Each row is a point on a landscape with many valleys, with its height.
From any point a ball rolls to the lowest of the 3 points nearest to it. It stops when none of these is lower. Distance is the straight distance between rows; heights are no part of it.
<188>: 13  -21  35  9  -12  38  -20  3  (h 12.4)
<813>: -20  22  -50  0  -21  -36  11  -11  (h 64.2)
<229>: -2  4  -26  2  1  -29  16  -9  (h 66.0)
<5>: -3  -6  8  31  19  35  -1  4  (h 24.9)
<723>: 17  -18  7  -18  3  -43  21  -7  (h 56.2)
<826>: 10  -5  54  1  14  23  -73  -21  (h 89.9)
<544>: -1  -13  17  3  -22  45  2  15  (h 18.2)
<594>: 2  6  55  13  28  30  -74  -22  (h 68.0)
<348>: -5  13  -30  -40  -29  -36  15  8  (h 58.8)
<344>: -11  4  -28  15  3  20  16  7  (h 20.8)
<861>: 3  5  53  21  39  20  -51  -14  (h 43.1)
<318>: -2  -5  1  21  16  18  7  0  (h 20.1)
<411>: -8  6  -48  3  -10  -47  12  -20  (h 76.3)
<751>: 5  -8  11  17  10  10  7  2  (h 30.3)
<869>: 8  -13  -3  -12  -3  -22  25  0  (h 38.2)
<835>: 16  -14  2  -9  3  -34  25  -3  (h 49.9)
<223>: -21  27  -51  0  -21  8  10  9  (h 39.0)
<79>: -7  10  -39  -9  -14  -34  19  -3  (h 55.1)
<748>: 19  -20  28  -6  13  -22  6  -4  (h 33.5)
<87>: -2  -8  -5  4  -10  29  20  11  (h 25.2)
<403>: -19  36  -50  -23  -29  -21  2  8  (h 48.7)
<728>: 1  -14  6  -5  -6  16  15  4  (h 41.8)
<660>: 16  -12  49  10  29  0  -32  -13  (h 56.1)
<35>: 8  -6  4  16  26  -7  2  -3  (h 34.7)
<547>: 5  -12  30  25  10  43  -15  0  (h 52.3)
<140>: -10  7  -41  6  -6  -4  16  -3  (h 27.7)
<329>: -32  34  -54  -16  -30  -27  -2  3  (h 49.2)
<48>: -22  28  -52  -13  -31  -49  1  -5  (h 62.9)
<156>: -16  6  -16  5  -16  54  17  22  (h 31.5)
<190>: -12  18  -23  -41  -32  9  16  27  (h 53.1)
<606>: 3  -5  -21  -12  -5  -39  20  -5  (h 55.5)
<575>: 13  2  17  15  58  -32  -6  -18  (h 69.9)
<396>: -4  18  54  23  42  21  -54  -23  (h 44.7)
<515>: 13  -15  0  -21  -8  -31  26  2  (h 46.1)
<597>: -6  3  -17  -17  -18  9  22  14  (h 55.6)
<161>: -16  24  -37  -19  -26  11  17  20  (h 40.7)
<699>: -12  18  -21  -23  -29  19  20  23  (h 47.5)
<116>: 0  2  -24  -29  -18  -44  21  -3  (h 53.9)
<686>: 10  -5  -11  15  34  -40  10  -17  (h 89.2)
<310>: 8  -7  50  9  14  41  -70  -18  (h 82.7)
<234>: 21  -10  40  7  34  -19  -8  -12  (h 3.3)
<675>: 3  4  48  23  43  6  -37  -17  (h 10.6)
<652>: 11  -14  35  18  25  18  -25  -7  (h 79.3)
<789>: 6  -23  24  -3  -19  35  6  8  (h 39.7)
<416>: 5  -10  -4  1  2  -2  19  4  (h 7.2)
<556>: 7  -20  21  17  8  30  -7  3  (h 59.9)
<821>: -24  41  -45  -27  -41  -50  -10  4  (h 62.7)
<63>: 6  -5  -18  15  27  -28  12  -13  (h 80.3)
<358>: -21  29  -53  -3  -26  -11  5  1  (h 43.0)
<146>: -16  39  -40  -46  -39  -45  -2  14  (h 65.3)
<592>: 4  -8  -4  -2  -2  -5  21  5  (h 17.1)
<713>: 24  -21  49  -5  20  -27  -8  -13  (h 43.2)
<230>: 1  2  37  27  26  40  -45  -10  (h 60.0)
<185>: 11  0  22  20  49  -16  -4  -17  (h 54.9)
<846>: 13  -23  37  6  7  15  -9  -3  (h 76.4)
<210>: -15  2  -8  -15  -27  45  20  24  (h 39.1)
<482>: 0  -4  -9  24  19  6  9  -3  (h 14.0)
<738>: -12  11  -35  -17  -21  -13  14  7  (h 38.5)
<530>: 12  -21  37  15  -2  33  -23  -1  (h 46.2)
<874>: -1  4  -27  -21  -14  -24  22  4  (h 46.5)
<105>: -4  -7  4  13  -11  51  5  12  (h 29.9)
<43>: 0  -7  -11  10  1  11  15  5  (h 10.3)
<868>: -1  -4  -5  -21  -20  -7  24  11  (h 61.7)
<819>: 11  -11  48  14  23  22  -49  -16  (h 74.9)
<10>: 8  -8  23  27  25  15  -13  -6  (h 69.5)
<464>: -17  17  -39  -4  -18  28  16  19  (h 32.5)
<856>: 13  -15  28  13  18  6  -3  -2  (h 55.8)
<791>: -13  34  -35  -40  -35  -10  6  27  (h 49.7)
<685>: 14  -6  36  9  41  -28  -7  -10  (h 38.7)
<324>: 8  -19  33  20  -2  48  -25  -1  (h 44.6)
<263>: -15  7  -31  12  -12  40  17  16  (h 26.0)
<568>: 23  -15  19  8  34  -37  11  -14  (h 67.1)
<262>: 14  -19  18  1  11  -13  13  -3  (h 5.0)
<705>: -13  24  -35  -27  -27  -14  15  12  (h 44.2)
<361>: 13  -27  33  -1  -11  20  -7  4  (h 60.1)
<259>: 9  -17  10  -3  -3  8  13  5  (h 35.3)
<137>: 10  -22  23  -5  -10  12  7  7  (h 52.1)
<627>: -30  34  -58  -9  -40  -41  -9  -6  (h 56.3)

Two balls start at each pair of points below. Name the first point that both come to, or write none.
<856> / <5> => <482>
<728> / <835> => <416>
<575> / <10> => none

Call two points neighbours if one is among the 3 nearest of the other. Go from one point of each pair to the other, from neighbour to neighbour, staying as low as possible. Name the highest point that can't be avoided.
<188> / <675> => <652>
<188> / <482> => <547>
<416> / <544> => <87>
